Each row is a point on a tangle of strands that fork, close into loops and nearly touch. The rows are in no order.
Two points are linked if the straight distance between their rows is under 94.7. Some points are linked to none.
(318): [ 17  -9 -52  35  -9   7   7 -20 -27  21 -39  39  25 -12  11 -16 -25 -23
 -16   6]
(346): [ 18  68  24 -31 -14  44  36 -18 -21  22  15  -1   6  -2  34 -30 -20  27
  16  -8]
(331): [ 38  12  -8 -34  25  20   2   4   2 -17  16  -5  23 -31 -26  17 -44  21
 -29  17]
(935): [-15 -31 -37  47  -7 -15  -2  43 -37  16   8  11  37  16 -26 -42   5 -38
  -1  -2]
(262): [-12  45 -27   1   7  26 -17 -19 -28 -21 -63  27  -2  11  33 -45  44   3
  15  -1]
(841): [-18 -28  -6   2 -19 -42 -29  14 -12 -11  23   3   3  27 -16 -48  20 -22
  10 -78]
(1013): [-11 -47 -39  22  17  -3 -12   1  -3   8   4 -11  42 -28   4  -9 -11 -12
 -31  -9]
(564): [ 26  -3  -7  11 -11   3   8 -52  -7  25   2  13   2   5  -1 -44  27 -31
 -22   0]
(258): [-38 -22  61   5  22  -3  14 -13  25 -41  14 -48   5  -4  -5  72 -16  18
 -40  22]
(1023): [  1  -5   8  -4  -1  13 -10  -9 -12  33   5 -19  13  26 -37 -10  23  -6
   4 -49]
(257): [ 12  36  47 -14  -7  29   9  10 -17  35  16 -31  13   7 -37  -2  34  24
  19 -38]
(1037): [ 12  21 -31   0  20   3 -19  -6   2   9 -19   5 -14  14  -3  24  -2 -54
 -23  23]
(502): [-17  14  -6  -7   6 -23  24  32  38  26  64 -21  30 -33  10  38 -22  -2
  13 -14]
(287): [ -2 -50 -13 -25  39   1   0 -11  27 -42   0 -21 -25   0  17  -4 -12  17
  -7  21]
(994): [  7  16 -13   2  15  16  24 -43  27  31  -6  33  16 -21 -13  30 -16  11
  -7  21]
(280): [ -6 -15  -6 -36   2 -28   9   4  -1 -28  27  15 -15  25 -13 -16 -13 -20
  -5 -12]
(211): [ -4 -46   2  33  15  -3  11 -24  53   3 -24  11 -21  10 -13  48  26   0
  -7  21]
(957): [ 14  11  -5   6   0  10 -23 -46  14 -31 -10  34 -61   2  26  17  16  11
  17  -4]
(156): [ -1  30  23  24 -12  -8 -30   3 -42 -25 -31 -43 -12  -6 -14  53  -6  62
   7  12]
(339): [-14 -55  -5  24   9   7  18  10  13 -13 -26   2 -26  17 -28   6  29  -4
  23  35]
(725): [ -6 -47 -12 -27 -31   7 -19  -7 -21  20 -26 -20  30  19 -25  -8  -5 -68
 -32  -9]
(491): [ 32  28  12  -4  22  26  12 -40  -2  -6  23  35  -9  10  -9 -20  32  -1
 -23 -15]
(784): [ 31  35  41 -18  20   5  -3  40  18  29   7 -17   0   8 -16  25 -18   2
 -14  -8]
(1083): [ -4   2 -17  25  22 -33 -15 -28 -14 -14  10   1  10 -19   1  20  23  -3
  11  -9]
(470): [ 28  28  47   1 -10 -31  20  18 -33 -43  16 -11  13 -32 -20  49 -41  32
   9  33]
(761): [ -8  26 -14  19   2 -12 -11 -13  -5 -11 -15 -10  -8   9  30 -50  54   4
  37 -14]
(29): [ 27 -39 -40  21 -14  26 -13 -21  -8  42  -6  23  22 -14 -24 -23  34 -32
  -8 -30]
(632): [  3 -11  -5  -6  26 -10 -25 -22  25 -26 -16 -15 -33  10  10  24 -13  52
 -13  45]
(526): [  8  33  14  -5  16  17  -1  12  -4   3 -35   7 -13  49  24 -34 -23   6
 -17 -36]
(719): [-34   1  -7  -5  -5  -8  -4  11 -43 -15  -4  44  13  34 -48 -36  48 -38
  16 -28]
(1070): [ 30   3  32 -21   4  54   4  12 -11  27  40 -14 -17 -13 -34  10  21  20
   8   8]
(633): [ 46 -10  10 -44  20  25  14  12   8 -27  -6  12  -6   3 -25  -8 -16  34
  -8 -10]
(910): [-10   7  13  15  15 -42  11 -18   3 -32 -14  -8 -39  29  -2  -2  -4  35
  -6  17]
(902): [-34 -44   2  -2 -45 -24 -24  -9 -13  46  -4  17  -2 -28   7 -44  47 -51
  25  25]
(264): [ -7  90 -15 -13   8  35  12  -8 -14  17  12  10   7  -4  25 -27   8 -10
   7 -30]
(864): [ -3 -67  -7   3 -59  -6 -30  27 -15   7   7  27  -2 -47  23 -34  24 -40
  16   9]
(861): [ 27 -15  26   3  16  35  22  25  15  31  25 -44   4 -18 -20  -7 -11  56
  12  11]
(680): [-33 -26  10  22  21   3   8 -17  47 -15 -11 -29   8  14   6  53  15  -5
 -43  34]
(542): [ 26  10   4 -15  20 -15 -34  -1  -9 -25  -3   1 -29  21   2   1 -26 -27
 -35  -3]
(1100): [-13 -59 -36  12 -19 -20 -22   1 -36  -8 -14   4  21 -49   4 -31  -2 -37
 -14  13]
(897): [ 29   4  58 -28  -3  21  22  49 -21 -17  10  21   1   3 -21 -24  -5  46
  16 -29]
(152): [ 10 -12   8 -55   6   0  23  13  32   4  54  26  -6  33 -25 -40   3   3
  -6 -30]
(829): [-21 -12 -34  44 -30  -6  -9 -31  -5  28 -60  21  17  -4  33  12 -28 -19
  17  17]
(371): [ 14  38  55 -14 -30  -2  36  -4  -7 -21  60  22 -11  -2  13  11 -31   8
  16 -16]
(1160): [  6 -24 -20   7  15 -14  -4  15  30  27  46 -63  34  11 -45 -17  22  -1
 -49  36]
(845): [ 35  61  48 -11  -4  32  18 -19 -12  -1  39  41 -11 -10  -4  10  -7   3
 -22 -35]
(154): [-30 -57  -3  41 -38 -39 -16   6  16   5 -59  17   8 -41  18   2  20  -9
  -3  64]
(1164): [ 19  47  11  31   8  16 -12  -3 -18  -6 -42  17 -36  41  17  19 -19   9
 -10 -10]
(941): [ -4  18  13  49   5  -9  -1  12  -1 -22  -6  37 -21  13  48 -58  27   3
  19 -31]
(294): [  2  31  16 -15 -22  13 -24 -16 -10 -21  -5 -21 -36  -4  25  64 -43  20
 -14   9]
(744): [ 25  41 -12 -15  22 -10  -5  60   3   4  32 -11   8   1  33 -14 -28  22
   3 -33]
(106): [ 22  42  45 -43  -6   0  -4  -3 -23 -23 -17 -26 -24   8   1  13 -20  30
  -2  16]
(694): [ -6   9   9  56   4 -16 -14  -8 -30 -18 -16  -8 -58  47  14  16 -10   1
   4   3]
(574): [ 12  16 -26  -2  16   1  11  27   6  16  45  10  12 -20   4  12 -39 -17
  11 -22]
(658): [-24 -19 -15 -13   6 -16  -3 -27 -13   9 -14  10  38  19 -45 -29  38 -19
  17 -21]
(630): [ -9 -42 -36 -34 -11   1 -29 -29 -18 -23 -24  10  -3 -19  21 -23  -4 -27
  -9  -7]
(170): [ -6  -9 -26   1   9 -19  13   0  31  42  26 -19  -1  12 -19  -6  33 -25
  16  18]
(263): [-26   7 -50 -16 -26  -1 -14  23  -8  15 -24  41  34 -13   7 -43  19 -35
  36 -16]
(324): [-17 -25 -19   2 -39 -11 -15 -11 -12   0 -47  17 -11 -10  25  -8  14 -38
  -8  68]
(291): [-22  -8  21  27 -19  12 -16  -9 -54 -25 -32  65  14  14 -13 -29  28 -38
  18 -34]
(1123): [ 55  19  58 -27 -39 -13   9  41  -5  12   9 -14  13 -23 -20   7 -19   6
   2   4]
(325): [ -6  14 -17  -6   5  56  23 -48 -11   3 -12  15  -9   0  16  29 -38  23
   2   4]
(688): [ 18 -17 -25 -45  14  27  -5   0  28  -1  -6 -13 -18  14  40 -21  -8   5
 -12  13]
(665): [  5  62   2  16  10 -28 -24 -41  -7  11 -15  -5 -11 -11  23  18  13  22
  -1  -7]
(693): [ -3 -57   2  21 -24  18   2 -30 -19   9 -15  -4  -1  19   0 -12 -20 -51
 -19 -39]
(642): [ 11 -25 -14   6  11  31 -31  34  -2  -8  -9   4 -15 -13  10   7  42 -37
  26  -2]
(341): [-32 -12   6  38 -30  22   2  -2 -30  -8 -19  49   5   5  41 -66  30 -21
  29 -23]
(964): [  3 -19  33  10  -9  47  -8 -20   0 -24  17 -21 -33 -18  30  62 -37  42
 -12  32]
(449): [-11 -70 -18  26 -10 -16   3  16  38  17 -38   9  30 -33 -14 -23  34 -12
   9  62]
(158): [ 15 -36  20  19  13   3   6 -49  10 -12 -13  40 -31  -3  -2  27  15 -15
  -2  -8]
(803): [ 17  26  27  13  13  18  42  35 -13   0  23  10  -6  38 -19 -44   0  39
   1 -14]
(981): [-12 -75 -24  40  -7 -12  13 -14  39  39  -3  -8  14 -27  19 -29  26   5
   0  25]
(43): [-37  -3 -49 -25  26 -15  13   0  11 -29  -7 -27  14   4  11  43 -41 -30
 -14  20]
(757): [ 17   4  -9  15   6 -16  15  22  -5  25  60   4  10  22 -29 -48  -3  36
  13 -12]
(422): [  7  54  69 -29 -58  19  24  20 -29  -6  22   1   1 -33  22  27 -18   5
  30 -29]
(970): [ 11 -25  39  12  20 -25   8 -14 -16 -39  33 -15 -44  12  -5 -17  13  29
  -1 -18]
(1152): [ -5   5 -16 -41   5 -10  -8  23  12  12  28   1  21  42 -45  17 -22 -25
 -18 -20]
(34): [-17 -11 -47  21   5   4   2  33 -12  27  36  -5  26  45 -17 -36  -5   4
  19 -25]
(165): [ 13  -8  -2 -28  40 -36 -32   2 -26 -26   6 -40  10  -6 -12 -15 -11   3
 -33 -13]
(357): [-10   9 -35   2  16  46 -12  15 -19  -4 -25  28  10  -7  29  10  36  -7
  44 -28]
(1043): [  2  54 -11  17 -18  -4 -42 -37 -12  -4 -51 -31 -39   2  -8  45   5  55
   4  -2]
(886): [ 23 -14 -16   3  20 -15 -11   9  14   6   6 -44  12 -32   6 -17  -4  29
 -22 -24]
(489): [ -5  23  39  12 -23 -44  37  11  17 -25   3 -24  20 -49  -2  53 -40  21
 -29  41]
(481): [ 16  -6  36 -42   8 -22   4  23  35  18  31 -24   9 -16 -33  40   1   7
 -24 -14]
(567): [ 15 -22   2   0  19   5  34  12  23  27  39 -37  40 -21 -42  -3  -7  36
 -39  33]
(356): [-20   2  29 -46 -12 -19   4  52  57  37  65 -18  18   0 -15  29 -23   3
   5 -32]
(823): [-15  -1  41 -36   9  -7  32 -15  29 -21   9  15  -5  -6 -26  36 -24  29
  17   6]
(850): [ 32  35  62 -18 -63  -9  17  25 -21 -30  -4 -22  -3 -49  21  36  -6   5
  55  17]
(273): [ 18 -22 -20   4  30  12  11 -32   2  35 -38  17  36  -9 -25   1   6  24
   1  20]
(473): [ -6  26 -19  -1  39  17   2  17  -4   5  31  31  -2   1  -7 -14  34   0
  38 -34]
(722): [ -5  13 -38   1  12  29   2  24 -22  16 -11  -4  12  31   2 -25 -23  -7
 -17 -20]
(828): [ -8 -48  -8 -28  -8 -28 -38 -16  20   4 -50   8  11  13   6 -19  10 -55
 -19   0]
(816): [-12  -7  46  19   5  -6   9 -40   9 -34  17  -3 -26 -17 -13  60 -16  40
  -7  18]
(613): [-10   7 -35  11 -21  -6 -24 -28   2 -30 -41  33 -40 -13  21  15  12 -15
  19  42]
(187): [-24  24 -18 -32  27 -23  31  -2  28 -20  26 -44  16 -10  14  35 -22  15
 -19  51]
(717): [ 27  25   7 -31 -10  35  10 -26   6   2 -17   8   0 -19  35   4 -37  48
   4 -24]
(712): [ 26  14  61  14  -6 -35  36  52  11  -6  31 -16  -1 -16 -10   3  -4  38
  16   5]
(615): [-31 -21 -39   3 -27  -2 -23  18  28  55   0  30  49   9  -2 -49   3 -33
  30 -32]
(903): [-26 -13 -15  22   4  11  28  28  -2  23 -42  19 -17  35  -5 -31  27  -1
  23  28]
(590): [  7 -25 -22 -25 -23 -22 -24   8  29  16  51   8  10  30 -23 -37   6 -14
 -14 -65]
(1167): [-12  17  30  15  13 -21  34   5  21   7  40 -48  10 -30   9  45 -33   9
 -15  22]
(938): [-21  22 -21  50  14 -16 -10  -4  16 -13 -23 -47 -19  -9  18  66 -28  27
  -8  43]
(605): [-22 -28 -36  56 -19 -27 -34  -1  16   0 -68   9   3 -14  20  29  -9   7
 -16  32]
(475): [ 11  30  37 -35   7   9  26  -6  10 -13  30  -7 -47   9   3  25 -19   9
  21  17]
(942): [-29   2 -24  22  14  -5 -38 -13   8  -8 -20 -45   0 -11   1  56  13   7
   8   7]
(1073): [-32  23 -28 -10 -12  29   1  32 -12   2  -1  30   4  27  17 -48  12 -65
  22  -6]
(765): [-53 -33 -12   7  23  -3  11  12  45  -7   7 -33   1  27  12  47 -32 -33
 -17  27]
(881): [ -6  50 -17 -20  22  -1   9 -11 -28 -21  17  -1  -1   8  24 -32  21   8
  19  -3]
(2): [ -7  49 -20  -1 -18   8 -13  -3 -36   6 -35  22   3  17  29 -52  31 -46
 -13  15]

A piece is two or more points that can be reached from each other along the links. Count, over all rows, the pieces, the separate loops (a circle has one, a figure eight two, a Y none), the forks (points with three links) and the tips (points with one).
pieces: 5
loops: 1
forks: 15
tips: 23

A tip is a point with one link. Name the tips that can be reached along the links from each point below, in the order of the rows.
(590): (841), (1037), (902), (693), (1152)
(694): (331), (935), (688), (970)
(1023): (1160), (642), (273), (615)
(942): (156), (938)

Name the points in between on the shortest way along the links from the first point to the second, in order.
(325); (1023): (717), (346), (264), (881), (761), (941), (341), (291), (719), (658)
(816); (981): (258), (680), (211), (158), (957), (613), (324), (154), (449)
(841); (864): (590), (152), (280), (542), (165), (886), (1013), (1100)
(845); (744): (371), (475), (823), (816), (258), (680), (765), (43), (187), (1167), (502), (574)
